Each row is a point on a landscape with many peaks, with its height.
A climber steps from a point to the highest of its 2 nearest points, and stops where none of them is higher. Distance is the straight distance between rows; heights are no part of it.
fuvo: [139 114  71 112 134 110 125 147  92 118 200 131 124 126 134 141  57  89
 104 110 154 153 130 134 113 112 139 116 146 149 135 152 141 153 120 157
  82 187  93 151 157 120 136 100  82 165 149 170 146 116 161 129 127 156
 121 116  93 148  86 131 107]  (h 5.12)
kuvog: [157 159 203  64  98 127  89 135  44 122 112 128 132 169  97 104 148 145
 176 101 140 176  94 146 165  93  71 170 122  77 172 127 103 109 140  97
  96  92 168  98 124  83 149 112 187 141  86 135  74  93 137 146 137  81
 137 140 137 128 103 105 170]  (h 1.20)
Zim: [132 147 174  82 124 132 119 131 156 136 129  81 144 140 152 143 148 167
 132 152 115 111 141 127 175 131  69 118 134  86 111 114 146  87 163  70
 189 126 171 101 143 123 106 151 206 121 123 127 113  89  78 169  79  63
 132 158 218  87 154  90 189]  (h 2.22)
rema: [106 146 143 121 101 110 106 134 118 117 121 133 164 132 148 110 149 137
 118 106  89  72  84 100 170 133 158 153 165 128 147 117 135 138 110  96
 119 150 146 134 129 163 129 154 121 105 107  98  75 105 159 107 136 112
  81 116 126 117 152 112 119]  (h 6.72)
domas: [138  96  62 155 126 115 158 134 174 144 177 157 161 111 118 114 106 166
  76 145  89 122 119  95 102 146 167 151 182 146 134 134 108 147 117 182
 113 150 126 208 148 117 135 144  79 135 117 139 141 144 159 103  93 101
 168  96  88  98 115 103  94]  (h 0.60)
napim: [116 135 120 159  98 111  86  88  91 111 125 106  74 109 128 111 157  48
 136 125 124 101 129  78 127 119 145 102 164 160 102 119 159 129 118 137
 120 160 115 117 116 154 106 160 115  96 151 146 118 111  64 123 131 148
 105 104  75 135 136 147  99]  (h 6.00)
Vipa: [ 87 138 136 102  84  86 108 131  79 131 144 117 123 113 147 114 135 116
  85 135 111 107  90  80 144 110 159 172 177 124 166 100 148 154 112 119
 116 156 141 169 136 114 125 174 103  99 113 124 109  88 150  84 111 104
 102 111  82  91 133 123 108]  (h 7.11)
bitat: [104 101 109 138 134  86 153 137 126 171  74 112 160 115 143 135  53 130
  85  89 117 133 109 166 149 113 162 163 122 117 110 109 129 147  77 111
  89 145 119 181 126 105 157 134  86 128 133 167  86 115 218  83 149 163
 168 114  82  98 124 122 111]  (h 4.28)
feb: [147 138 181  49  86 112  82 122  44 140 146 133 116 141 121 113 110 148
 157 120 166 172 106 164 158  80  81 151 109  69 223 144 124 120 170 133
  71 120 143 122 138 108 133  88 151 181  99 132 120  79 133 126 131  98
 144 130 128 136 125 127 142]  (h 1.12)
miv: [136 121 127 127 105 145 138 142  68 102 171 180 109 104 101 100 142 105
 127 124 103 171  81  91  98 140 167 158 211 146 141 112 132 144 118 133
 125 122 129 150 142 113 141 147 126 114  76 106 140 149 115 123 132 118
  73  86  90 123 100 122  64]  (h 6.19)
vil: [113  96 132 162 132 149 157 131 154 175 110 135 157  96 141 156 121 186
  95 162 133 146 160 144 105 115 211 130  68 124 133 149 145  94 122 131
 103 124 110 160 136 158 124  86  66 126 147  72 182 154 127  98 134 157
 143 122 135  91 163 179  37]  (h 0.98)
kene: [143 148 141 103  87 122  75 115 119 109 183 103 137 146 124  98 173 155
 150 118 108  77 115  64 160 139 128  94 187 135 134 168 141 119 155 106
 102 182 159 112 153 192 117 151 167 112 126  89 111  98  76 176  92  68
  87 114 136 105 129 115 127]  (h 2.56)
Mufu: [122 162 161 105 124 134  75 101  72  57 178 156  75 131 104 108 154  92
 156 152 141 124 113  77 101 108 100 156 155 154 155  85  99 166 131 125
 104  98 156  73 103 155 133 130 126 102 119 114 102 131  97 155 166 101
 118 111 101 202 155 117 126]  (h 1.45)
dar: [113 128 102 150 173 139 187 160 177 156  85 142 168 117 186 160 133 113
  95 114  84  85 136 167 159 173 167 107 103 147  64 130 154  97 116 101
 186 138  84 132 136 158  82 139 129 104 131 100 141 148 138 108 118 177
  53 159 167 113 134 150 114]  (h 3.78)
fosaf: [139 124  81  72 146 144 119 145 128 146 223 163 117 103 159 143 134 120
 117 150 121  90  99 135 139 153 108 136 168 124 174 112 133 127 182 181
 104 156  76 116 176 157  49 125 109 178  99 119 150 137  97 136  84 128
  76 128 156 152 129 147 109]  (h 6.95)
pifi: [157 113 125 129 147  94 152 169  89 166  61 125 166 146 125 116 138  96
 148  32 113 162 102 197 171 151 130 125 112 102 134 165 107 108 106 155
 107 168  80 165 150  83 172 127 148 170 120 186 113 127 206 110 145 181
 141 116 114 120  54 143 167]  (h 5.23)
betar: [149 130 128 104 147 126 143 189 107 141 112 147 154 148 130 134 146  73
 152  58 113 140 110 174 177 163 117 108 137 120 103 144 125 105 128 119
 139 147  96 125 148 106 138 135 164 152 104 158 111 127 158 148 126 162
  77 157 155 124  71 137 163]  (h 5.47)
Zari: [131 132 136  95 154 122 119 168 101 131  85 154 153 130 135 124 152  93
 165  59 113  86  83 187 187 151 126 134 121 103 136  91 101 135 127 125
 114 129  94  95 137 142 122 122 149 147  93 152  69 146 180 124 155 161
  90 117 128 174 115 142 168]  (h 5.71)
rokid: [117 102  82  87 166 162 158 153 153 140 189 170 108  71 169 150 105 119
 102 160 124 117  95 146 126 145 124 178 163 117 145  44 118 136 158 167
 136 103  99 128 148 131  65 123  96 157  69 131 130 149 121 111  83 142
 110  97 136 141 133 133 114]  (h 6.56)
podu: [128  87 138 157 141 156 146 125 159 176 118 148 173 105 131 138 117 193
 112 153 128 139 124 168 102 131 186 157  89 114 162 103 109 112 129 133
  83  97 138 146 119 167 124  84  70 132  91  98 128 173 155  94 139 147
 180  83 111 118 166 159  58]  (h 0.90)
neza: [137 167 142 161 141 130 114 114 166  91  76 110 124 156 115 119 180  95
 160 106 108  70 133 109 142 150  99  84 117 152  70 131 119 123 117  98
 163 129 133  77 102 163 134 159 171  98 158 150  89 144  99 153 149 124
 110 161 150 155 144 111 190]  (h 6.59)
nuda: [134 131 139 169 129 156 172 128 161 141  77 136 146 110 169 142 187 181
 122 151  77 119 137 112 112 161 186 115 126 128 106 139 162  62 131 100
 199 104 127 141 139 153 125 158 138  74 115  54 164 145  78  91 108 131
  82 113 141  70 161 152  81]  (h 1.13)
Basim: [150 163 146  99 110 142  79 123  90 124 156 142 129 148 123 100 230 112
 163 109  87  72  91  98 161 157 111  97 191 129 166 152 138 121 171 149
 129 168 130  97 155 176 101 179 184 135 103 103 107 118  77 144  98  92
  52 124 154 131 130 123 164]  (h 2.43)
tadi: [129 137 148 157 138 143 127 116 145 116  80 130 141 147  99 136 160 151
 152 135 152 112 146 138  88 120 142 116  61 149 131 145 100 141 110 145
 123 101 123 116  95 152 136  91 112 135 145  95 129 166 150 122 171 141
 137 137 130 160 165 144 121]  (h 3.06)
sadu: [143 149 157 140 107 138 110 117 110 123 141 106 166 137 109 134  82 170
 147 109 148 145 132 128 144 106 118 126 108 130 118 133 102 142 117  42
  49 130 190  98 108 167 169  66 141 112 111 101  94 121 150 200 158 111
 145 122 136 125 142 112  99]  (h 2.81)
gis: [140 154 163 172  86 123 124 121 116  64  99 135 124 145 101  94 191 124
 142 112  73 117 101  48 104 141 161 118 193 154  97 131 131 135  93  65
 156 118 165 113 111 141 159 190 165  43 121  86 105 121 105 135 144  93
  70 129 106 115 134  92 120]  (h 1.28)
miz: [134 139 155 113 120 136 114 108 191 125 158  72 150 130 124 153  92 212
 135 161 143 126 159 127 142 115  63 119 104 105 118 128 117 123 154  71
 152 106 201  99 124 135 132  99 176 127 123 117 120 113 103 195 104  73
 180 150 214 109 149 102 169]  (h 2.12)
zisa: [126 145 113 135 135  95 112 134 119 129 100  83 113 153 131 105 108  33
 148  63 106 113 132 148 186 146  84  85 142 141  47 135 138 115 109  95
 139 193 100 112 115 122 140 170 172 131 164 207  89  92 119 153 123 145
 125 158 131 122  83 110 192]  (h 6.79)
roro: [144 144 151 159 124 152 122 119 142 123 114 103 141 144 103 148 110 150
 162 120 152 149 163 141 129 112 129  90  67 146 100 166 127 118 113  79
  95 128 155 101 108 153 152  65 135 124 145  97 135 139 121 181 152 134
 134 152 164 131 142 142 115]  (h 2.93)
lus: [150 143  95 144 123  89 105 137 125 122 138 109 145 160 108  98 102  80
 149  45 111 116 118 129 167 142 106  88 171 139  76 171 117 147 104 127
  91 201 133 144 137 117 178 152 162 137 158 221  86 113 158 168 124 130
 146 131 111 130  73  99 177]  (h 6.51)
Tepu: [151 149 142 162 104 152 148 126 140  95 100 151 122 130 110 109 203 150
 124 140  74 119 113  78  92 168 167 115 182 134 109 144 138 103 126 118
 195 116 148 143 134 118 134 191 163  77  99  80 143 140  84 114 113  95
  73 103 124  86 135 107 115]  (h 1.21)
kori: [134 120 100 123 158 121 157 162  96 119 130 173 143 126 122 119 141  87
 105 110 120 129  96 135 104 149 141 144 145 144 160 137 113 171 117 194
 135 128  63 147 132  90 130 136 100 142 114 135 148 159 170 103 148 172
  91 113  97 144  99 137 137]  (h 5.72)
Mav: [107 151 116 123 144 119 117 128 121 105 179 125  95 153 126 143 114  77
 118 156 189 148 166 104  99 104 114  73 114 174 130 214 146 159 131 123
 130 185  94 120 123 119 132 103 114 148 208 110 203  92 101 155 144 147
  89 194 142 154 111 132 127]  (h 4.79)
vif: [148  86  76 164 134 139 161 118 177 156 172 142 151 114 126 125  65 193
 102 151 113 176 145 149  97 116 164 150 146 132 125 129 135 113 131 167
  86 125 162 204 153 126 131 103  75 142 130 151 156 151 123 114  93 102
 207  81 104  96 114 127  71]  (h 0.54)
rinin: [ 96 127 111 134 127 122 106  89 148 137 117  87  59  84 166 130 165  74
 121 161 133  80 155 116 140 129 114 108 140 123 105  83 167 112 153 146
 154 144 115 105 128 154  67 161 130 115 153 151 128 111  43 104  86 148
 136 112 100 127 161 152 121]  (h 6.30)
genin: [140 110 151 130 124 124 158 154  98 164  71 130 158 151 121 132  94 139
 132  97 138 187 125 204 151 100 147 142  78 106 129 161 135  80 113 116
 112 112 115 161 121  69 163  93 130 154 128 118 136 129 180 106 145 150
 146 146 140  93  95 132 116]  (h 4.83)
dezo: [132 130 137 146 107 119  94 114  92 123 147 111  95 156  90 115 142 115
 148 137 191 163 158  99  91  72 139  76  93 157 164 236 154 132 141 146
 102 170 116 135 140 121 171  93 115 135 184  90 199 114  96 149 150 132
 109 163 118 138 115 150 104]  (h 4.75)
nur: [103 123 115 138 134 142 138 120 151 123 137  83  87 112 150 163  70 103
 132 151 153 161 192 143 134 116 108 121  97 133  53 107 160 117 127  92
 140 126 134 117 106 120 111 110 121 129 180 149 152  99  81 158 113 137
 154 157 165 128 125 136 137]  (h 5.73)
fuz: [114 111 107 145 153 150 172 130 187 133 140 125 128 136 126 157 106 162
  95 174 145 154 177 120  88 126 129 121 106 151 104 152 140 130 117 133
 176 105 127 168 118  80 130 111 103 123 157 111 184 136 139 122 116 117
 136 171 170  96 127 119 129]  (h 1.76)
met: [130 134 128 171 118 125 112  86 199 153  96  71 115 143 117 142 190 167
 123 159 156  71 193 101  96 138 123  68  96 141 137 200 163 103 156 189
 190 145 122 114 132 140 121 157 129 126 194 110 181 130  64 123 109 112
 144 166 163 116 161 139 150]  (h 1.84)
ketuv: [141 150 160 155 115 141 117  95 192 155  73  64 141 160 104 142 158 184
 143 138 150 123 188 130 121 121 106  93  83 125 110 193 151  87 135 133
 198 117 155 119 116 114 153 135 175 113 178  99 147 131  86 161 114  95
 164 173 198  93 148 129 171]  (h 1.95)
Pevi: [120 123 113 112 143 149 114 140 122 149 103 164 146  89 143 115 140 112
 139 101 113  68  81 170 168 152 138 150 128 116 152  45 102 141 146 146
 109 103 101  98 138 185  89 126 118 144  76 132  81 170 151 102 143 175
  97  82 109 168 151 151 120]  (h 5.96)
fevu: [114 140 129 142  95 112 107 130  64 159 100 111 122 122 142 121 153 107
 113 101 112 114 118 140 160 108 188 117 135 130 142 170 172 100 122 138
  87 187  84 145 148 154 116 133 123 124 140  99 146 117 124  93 136 166
  60 123  95  93 123 161  76]  (h 6.74)
goda: [139 107  95 126 131 169 126 126 117 130 202 139 128  99 133 152  64 144
 147 136 155 160 139 157 116 109 155 109  94 147 112 138 128 115 147 112
  59 137 121 111 151 174 117  66  86 159 133 123 154 147 114 176 139 144
 133 101 137 140 120 164  60]  (h 0.42)
Tes: [100 105 115 125 152 118 191 170 138 155  85 133 181 128 162 161  51 120
 103  93 123 127 123 189 166 135 164 156  94 133 105 115 108 137  75  67
 130 137  93 145 127 101 142 104  87 132 131 134 106 132 241 102 155 186
 113 145 132 112 121 134 115]  (h 4.12)
Tudo: [105 110 112 167 146 128 185 122 218 158  63 112 146 115 180 147 150 157
  78 155  89  68 134 123 114 157 148 125 111 125 106 109 144 102 116 132
 214 100 122 151 122 122 113 167 116  86 122 131 131 139 143  56  98 139
 156 137 133  85 163 129 131]  (h 3.49)
ruza: [165  96 103 124 151 200 151 136 126 129 162 185 100  94 109 123 136 131
 154 153 136 181 118 142  79 144 114 143 150 126 137  80 113 108 151 173
 136  58 120 116 116 111 111 101 124 153  72 124 157 186  80 130 127 135
 141  93 130 154 119 148 112]  (h 1.51)
Pedi: [124 134 134 122 130 124 107  94 189  85 179 130 139 142 112 128 112 176
 117 176 144  76 137  85  91 144  78 147 108 135 133  99  67 186 131 139
 121 100 167  95 111 157 126 111 106 116 127 137  98 146 164 157 143  92
 192 142 139 180 190  88 158]  (h 5.66)
vafi: [154 137 111 112 115 143 112 143  91 132 194 167 114 110 128 112 169 118
 117 139 101 128  93  98 110 157 151 133 193 136 174 143 138 127 153 177
 111 151  99 137 164 137  98 145 133 142  89  84 164 144  87 116 101 116
  54 113 122 121 118 132  83]  (h 6.53)
ditar: [115 164 127 159 140 114 102 109 181 117 103  65 113 163 133 135 100  84
 153 100 129  84 155 129 168 150  81  78  93 144  40 157 132 137  96  79
 140 176 140  88 105 158 138 132 175 120 183 166  94 109 111 188 143 140
 135 180 176 143 126 117 183]  (h 6.49)
Kili: [150 162 199 102 101 142 106 116  78 104 121 140 137 145  88 112 170 177
 173 133 130 166 105 110 113 104 111 156 130 102 168 114 110 118 129 104
 113  77 186 104 113 126 154 113 169 101  91  85  85 129 118 138 145  77
 126 121 134 135 150 106 130]  (h 1.27)
pum: [153 115 132  99 116 138 119 139  95 126 184 185 146 131  93 108 129 161
 147 122 128 142  74 119 102 129 117 179 161 120 184 102  80 152 129 162
  80  93 155 149 140 121 144 105 109 151  54 129  90 156 168 132 140  99
 156  79 107 145 121 102 118]  (h 0.75)
siz: [104 103  77 118 154 133 149 130 141 151 123 161  97  62 158 129 130  72
 101 136 104  85  95 137 136 155 131 158 166 126 118  30 135 145 141 173
 130 108  91 112 137 160  66 156 101 131  79 159 107 161 116  86  99 176
 115  71  78 152 139 146 104]  (h 6.26)
Lomas: [156 115 107 137 160 170 186 163 176 152 156 154 168 137 133 161 100 174
 139 131 126 171 136 167 126 153 131 107 106 136  92 148 124  82 141 115
 159  99 134 144 145 105 134  91 131 143 114 100 155 151 134 158 114 115
 133 151 192  98  96 120 119]  (h 1.67)
mesur: [106 120 118 152 183 138 179 166 155 133  57 138 174 138 158 162 110  97
 128  90 120  96 134 186 160 163 163 115  61 134  74 115 111 131  90  98
 153 111  89 113 114 148 114 115 109 124 145 108 113 170 195 113 171 204
  75 156 134 151 133 149 135]  (h 3.95)
rad: [157  99  70 161 142 162 151 115 171 145 201 142 117  88 130 144  73 173
 122 157 130 175 165 150  88 116 152 122 113 142 107 116 140 101 157 172
  83 127 138 143 156 165 101  87  68 159 137 143 175 161  71 146 101 136
 188  89 136 132 130 164  55]  (h 0.48)
nek: [133  97  61  90 142 110 151 166  67 149 180 168 127  98 137 126  95  57
  74  87 122 133  98 144 129 144 149 131 170 143 158 159 127 159 124 188
 109 195  42 158 178 109 117 137  92 168 128 152 172 120 163 112 129 190
  73 107  82 155  74 147 107]  (h 5.40)
Duzan: [127 156 170 150 121 124 120 101 171 127  64  67 138 155  90 146 120 178
 144 131 150 128 165 142 143 126  67 113  73 102  93 148 120 125 118  87
 158 107 178  99  98 116 159 116 183 112 156 145 112 111 117 170 143  99
 183 192 188 124 156 101 179]  (h 2.03)
tuv: [150 102  92 113 123 137 152 163 147 128 206 176 170 123 115 111 104 172
 111 140 101 158  88 107 111 144 142 164 197 135 149 129  97 144 137 155
 109 123 140 183 162  95 142 124 120 144  78 126 119 139 168 141  94  80
 137 105 129  95  84  88 114]  (h 0.67)
Dovi: [123 131 139 112 117 125 129 150  98 115 172 132 123 146 133 127 101 119
 124 134 148 182 133 110 122  96 127 131 149 141 125 159 147 133 115  94
 129 134 136 143 131  86 151 104 136 115 133 109 154  98 131 150 131 119
 102 149 130 104 101 109 118]  (h 5.27)
Feno: [115 127 108 183 109 111 121  97 164 131 122  83 133 129 120 121  91 142
 111 127 120 124 159  97 127 114 156 117 131 142  66 142 136 139  99 100
 101 156 166 158 111 149 154 137 105  89 163 149 108 123 126 144 127 122
 173 115  95 100 133 123 109]  (h 4.65)
pom: [141 107 143 157 127 138 153 116 204 158 104  94 144 143  96 150 120 212
 116 169 156 158 183 131  94 106 136 104  74 132 136 202 149  99 139 158
 169 106 143 165 130  97 170  99 125 135 162  84 187 130 115 137 128  99
 179 167 195  91 139 131 126]  (h 1.85)
Ferek: [133 175 186 137 111 140 105 115  88  63 115 155 127 154  92  97 199 130
 171 110  99 118 110  77 102 127 131 133 150 134 137 111 105 136 109  99
 125  92 164  71 100 161 147 154 162  69 111  95  86 146  99 139 166  85
  79 116 115 171 158 113 146]  (h 1.36)
Kog: [107 152 136 121 141 126  98 116 145  73 186 120  99 157 103 159 100 126
 123 169 204 127 165  96  80 114  91  87  71 164 154 185 104 192 132 116
 115 139 124  88 110 130 141  72 104 146 177  99 174 122 139 188 163 127
 138 188 161 188 146 137 141]  (h 5.08)
lera: [157 118 141 121 156 185 172 161 130 124 143 188 150 130 121 142 139 153
 149 132 117 184 114 154 107 140 142 146 129 129 121 109 103 114 124 104
 137  64 140 123 129 106 141 103 137 130  81  89 139 169 133 131 143 126
 103 124 157 123 120 127 103]  (h 1.59)
fuve: [ 82 144 133 129 166 126 140 108 189  76  93 112  97 123 156 144 159 102
 116 174 135  76 156 111 108 135  91 119  94 133  91  63 120 164 117 112
 197  85 120  66  99 147  93 168 134  94 167 141 119 136 107 114 134 128
 132 172 141 184 179 120 192]  (h 6.24)
Vin: [146 104 131  98 124 155 123 123 127 167 157 158 149 100 124 125 127 183
 131 150 124 138  96 165 129 118 135 167 132  90 194  88 122 105 156 185
  78  95 141 141 148 143 101  98 100 168  65 118 115 159 139  95 114 103
 153  73 119 122 148 142  98]  (h 0.82)
Kerap: [148 118 132  88 123 131 163 167 102 132 133 162 127 127 133 123 101 111
 125  97 107 193  99 147 158 134 102 176 173 102 116  88 122 112 119 102
 154 105 132 144 137  51 140 148 157 135  80 161  89 103 159 130 108 117
 129 130 142 107  72 101 151]  (h 0.89)
suv: [145 138 162  36 103  81 109 143  50 114 198 138 115 143 137 137  39 110
 140  99 176 175 111 163 154  97  73 160 120  86 201 140 108 149 148  87
  88 151 130 109 148  85 135  95 155 189 121 176 132  56 176 150 138 117
 162 139 120 157  75 114 169]  (h 1.03)
duba: [123 134 117 121 113 101  92 114  89 160  97 106 109 143 126 101 170 100
 123 126 129 111 122 128 148 116 130 104 142 111 171 172 150 113 136 193
 114 167 104 159 129 112 118 161 126 151 146 147 144 100 117  85 113 128
 113 120  97 110 130 133 136]  (h 6.35)
gar: [144 160 170  97 121 129 103 119 120 126 107 120 121 155 132 109 192 125
 148 122 103 111 107 114 166 134  92 117 161 100 133 121 141 100 155 108
 156 134 145 108 135 123 116 177 183 119 118 135  98 104  86 144  99  85
 105 145 164 113 132  98 180]  (h 2.31)
Basa: [157 119 117 131 161 117 181 188 130 157  96 141 173 162 113 149  80 123
 148  84 133 201 133 207 155 144 122 112  82 121  95 176 111  95 102 118
 127 137 104 170 141  72 168  89 145 173 135 169 152 134 202 143 142 158
 159 155 161 108  43 144 143]  (h 5.00)
Dapud: [ 78 133 134 142 140 121 129  93 193  68 142 118 109 109 143 152 121 135
  84 199 138  79 161  72  90 127 113 159  98 150 115  72 101 201 113 101
 159  97 146  96  93 146 120 131  83  78 160 131 115 134 149 130 144 131
 169 143 136 168 208 111 148]  (h 5.94)
laki: [124 128 141 126 118 132 101  80 121  91 160 125  51 124  99 134 128 125
 144 192 187 183 176  91  62  90  87 122 120 145 146 144 134 154 152 153
 142  87 146 125  94  81 151 111 124 132 174 134 165 101  63 147 144  91
 180 156 118 155 134 118 144]  (h 1.64)
Tusa: [ 90 112  98 120  97  84  96 101  84 139 133 123  76  89 148 117 123  90
  94 149 110 103  95  94 125 108 143 166 173 118 161  56 143 155 132 174
 102 135 136 159 130 139 107 170  78 122 109 176 103 104 139  67 117 133
 170  68  45 127 148 137  98]  (h 6.70)
Kom: [127 146 128  94 143 138  94 114 126  98 189 148 121 149 100 141 109 139
 155 149 183 111 117 121  98 128  77 121  81 136 176 130  67 187 144 139
  92 111 134  91 114 132 126  73 108 154 128 132 125 141 161 167 164 109
 160 137 137 197 148 126 151]  (h 5.37)
muba: [158 122 141 130  98 136 117 134  92 117 158 137 137 157  81 108 112 169
 129 136 165 192 143  98  80  75 142 112 125 133 171 215 129 129 129 133
  91 132 153 157 131 105 187  86 122 128 139  90 178 126 139 147 134 107
 137 139 109 114 106 120  98]  (h 5.01)
nuka: [132 123 113 130 130 130  98  81 164 138 160 100  81 130 120 129 146 140
 131 174 163 124 174 112  95 117  98  96 123 127 154 150 147 138 165 186
 146 126 136 126 126 133 110 124 127 150 174 147 166 111  59 131  98 106
 170 142 146 140 149 138 149]  (h 1.74)
Tamut: [120 127 162 172 136 156 167 114 179 166  63 122 169 119 150 158 168 222
 107 169 134 125 170 123  99 126 192 114  61 118 147 150 144  82 132 120
 172  95 129 133 126 155 127 123 104  94 145  44 181 157 103  86 137 136
 127 131 158  90 190 169  80]  (h 1.05)
nuzuf: [106 126 180 102 122  99 124 157  62 142  43 109 143 133 141 129 104 100
 132  97 166 152 134 182 175  99 145 151  71  94 153 131 130 103 107 106
 114 124  84 126 117  95 132 107 133 146 147 117 127 104 186  98 153 175
 115 152 101 116 115 148 134]  (h 4.64)
Mosa: [125 106 101 202 116  96 148 120 177 169  93 110 183 141 131 107  97 160
  81 100  85 108 116 107 139 141 190 135 147 138  97 143 131 128  85 117
  92 158 160 199 123 131 168 152  92 110 126 142  87 140 183 110 138 122
 184 105  88  80 134 110  96]  (h 4.47)
dur: [128 154 167 103  81 121  71 117  96 119 160 100 155 118 120 109 113 157
 153 114 123 116 118  92 177  97 127 131 162 115 131 126 136 127 140  46
  60 159 188  94 133 189 132 116 161 102 102  94  84  94 109 183 124  81
 100  93 133 115 143 114 106]  (h 2.69)
sofud: [126 127 124 151  99 143 105 108  88 104 172 142  87  91 118 125 132 104
 132 148 130 147 135  93 103 120 169 132 151 160 117 111 145 125 124 139
  92 133 138 135 126 146 123 116  91 103 125 110 144 133  85 133 143 134
 117  78  87 126 136 146  69]  (h 5.89)
Mas: [134 146 155 108 123 120  84  93  62  88 145 150  72 155  93 108 158  76
 171 151 181 168 140 100  74  95  90 123 129 151 184 139 105 158 140 157
 111  99 128 108  90  93 153 114 139 140 156 134 144 117  92 133 173 115
 145 133  80 191 114 124 147]  (h 1.55)
vumu: [120 133 117 124 147 141 110 105 154 139 107  93  71 123 151 122 186  86
 164 136 144  90 169 151 150 152  81  79 122 121  96 113 162  98 170 154
 191 131 104  84 119 141  76 169 181 148 157 145 145 128  43 131  95 142
 118 152 153 130 131 145 173]  (h 6.58)
lir: [141  86 129  85 144 108 171 174  77 168  84 169 154 104 134 108 111 119
 122  70  94 171  68 187 166 143 120 209 156  80 150  45  94 131 118 134
 135  77 113 152 137  76 132 150 147 151  56 167  78 125 203  92 134 160
 151  94 114 126  82 123 146]  (h 0.83)
zogi: [116 142 157 111 135 136  97  96 150 124  90 112 135 126 136 129 166 165
 150 152 148  74 126 145 134 130  98 138  75  97 167  89 106 132 143 145
 120  95 146  79 116 173 101 105 128 127 111 118  94 143 132 112 149 121
 151 120 137 165 196 137 151]  (h 3.20)
nizor: [139 112  86 173 117 106 126 115 131 118 166 103 134 131 114 130  42 138
 113 113 153 179 167 132 113  90 156 101 126 153  86 186 147 145 112 123
  61 180 154 181 142 136 172  90  91 142 178 164 147 124 152 155 132 138
 164 109  90 121  90 131  95]  (h 4.86)
tuzel: [101 118 117 154  94 104 121 112 104 116 110 157 114  95 118  91 148 114
  81 153  95  98  79  73  95 137 160 192 167 129 163  58 104 177 104 183
 126  98 136 157 112 133 126 175  80 101  78 140 109 144 170  56 144 127
 158  64  48 144 145 115  86]  (h 6.37)
rol: [ 70 127 126 162 139 118 132  94 177 119  61  58  87 115 160 148 109  90
 126 158 139 102 186 130 138 125 100 107  68 138  47  77 149 129 102  87
 171 113 123  87  85 143 100 149 135  91 192 156 119 121 103 125 128 166
 166 161 139 132 168 147 152]  (h 5.97)
veso: [100  96  96 136 131 116 167 152 111 125  96 179 130  97 138 125 131  95
  67 126  81 105  69 109 110 160 169 178 172 138 148  87 127 189  99 178
 167 109  91 162 119  89 112 175  88 108  88 129 140 150 178  55 132 172
  95  96  79 147 119 123 110]  (h 6.03)
Zapaz: [137 118 153  69 128  89 135 160  49 108 148 137 110 139 140 122  73  73
 129  87 147 197 115 153 159 107  84 177 146 106 146 117 122 135 114  80
 130 138 108 119 132  54 143 128 151 152 124 174 110  70 162 130 129 134
 135 147 113 130  63 107 178]  (h 0.96)
mugi: [149 143 122 153 145 161 118  99 190 106  95 113  70 135 115 112 195 105
 178 136 103  83 147 107 105 159  69  87 146 127  77  88 126 114 152 130
 205 104 141  71 122 156 120 195 186 107 138 167 105 152  41 153  99 107
 154 118 152 142 149 121 189]  (h 6.90)
turon: [105 114 141 102 164  86 153 168  73 117  55 137 120 124 152 127 132  58
 127 101 155 134 129 168 149 125 129 151  93 114 132 107 122 157 106 135
 145 111  64 106  99  83 118 139 140 146 153 128 146 121 168  82 163 190
  84 150  91 154 105 143 171]  (h 4.46)
Nev: [ 95 118 130 159 142 125 133 100 198 136  64 113 135 119 159 129 190 155
 107 163 113  47 123 125 121 144 124 133 100 105 148  84 124 122 138 172
 175  94 117 112 118 164  88 152 125 118 125 139 118 156 130  60 112 136
 161 113 112 135 186 129 151]  (h 3.35)
taz: [145 132  93 149 111 102  89 116 109 121 145 112 117 157  97  81 143 110
 136  94 123 103 121  97 122 124 137  89 176 145 128 198 135 138 123 174
  94 184 126 163 131 126 148 149 131 135 155 166 112 112 131 133 121 114
 127 117  79 124 104 110 146]  (h 6.18)
robi: [132 146 161 113 116 138 111 156  70 121 116 144 137 136 130 120 169 101
 145  89 103 119  97 133 157 129 159 123 149 128 141 124 145 111 127 100
 127 145 118 106 134 159 125 138 146 115  99  87 114 126 111 118 134 144
  27 131 134 130 121 144 111]  (h 6.36)
mot: [100 126  98 139 166 125 184 143 228 165  92  97 163 124 191 162 130 148
  89 138  75  57 147 138 163 166 135 105 117 133  74 125 159  75 138 109
 221 151 116 150 152 135  95 177 142 106 142 126 141 135 131 108  79 134
 119 159 187  77 143 124 148]  (h 3.63)
kek: [129 119 120 111 133 127 141 135 107 113 173 111  89 129 132 146  43 103
 127 151 160 213 162 150 129  97 104 137 131 127  97 135 163 110 140 101
 130 129 133 141 119  72 113 113 131 156 155 167 165  89 104 158 101 121
 158 151 136 114  68 119 143]  (h 5.51)

Where does a climber stop that starts at each point below?
nuzuf | fosaf
Lomas | Vipa
Kerap | Ferek
Mufu | Vipa
gar | Vipa
Nev | Vipa
rad | Ferek
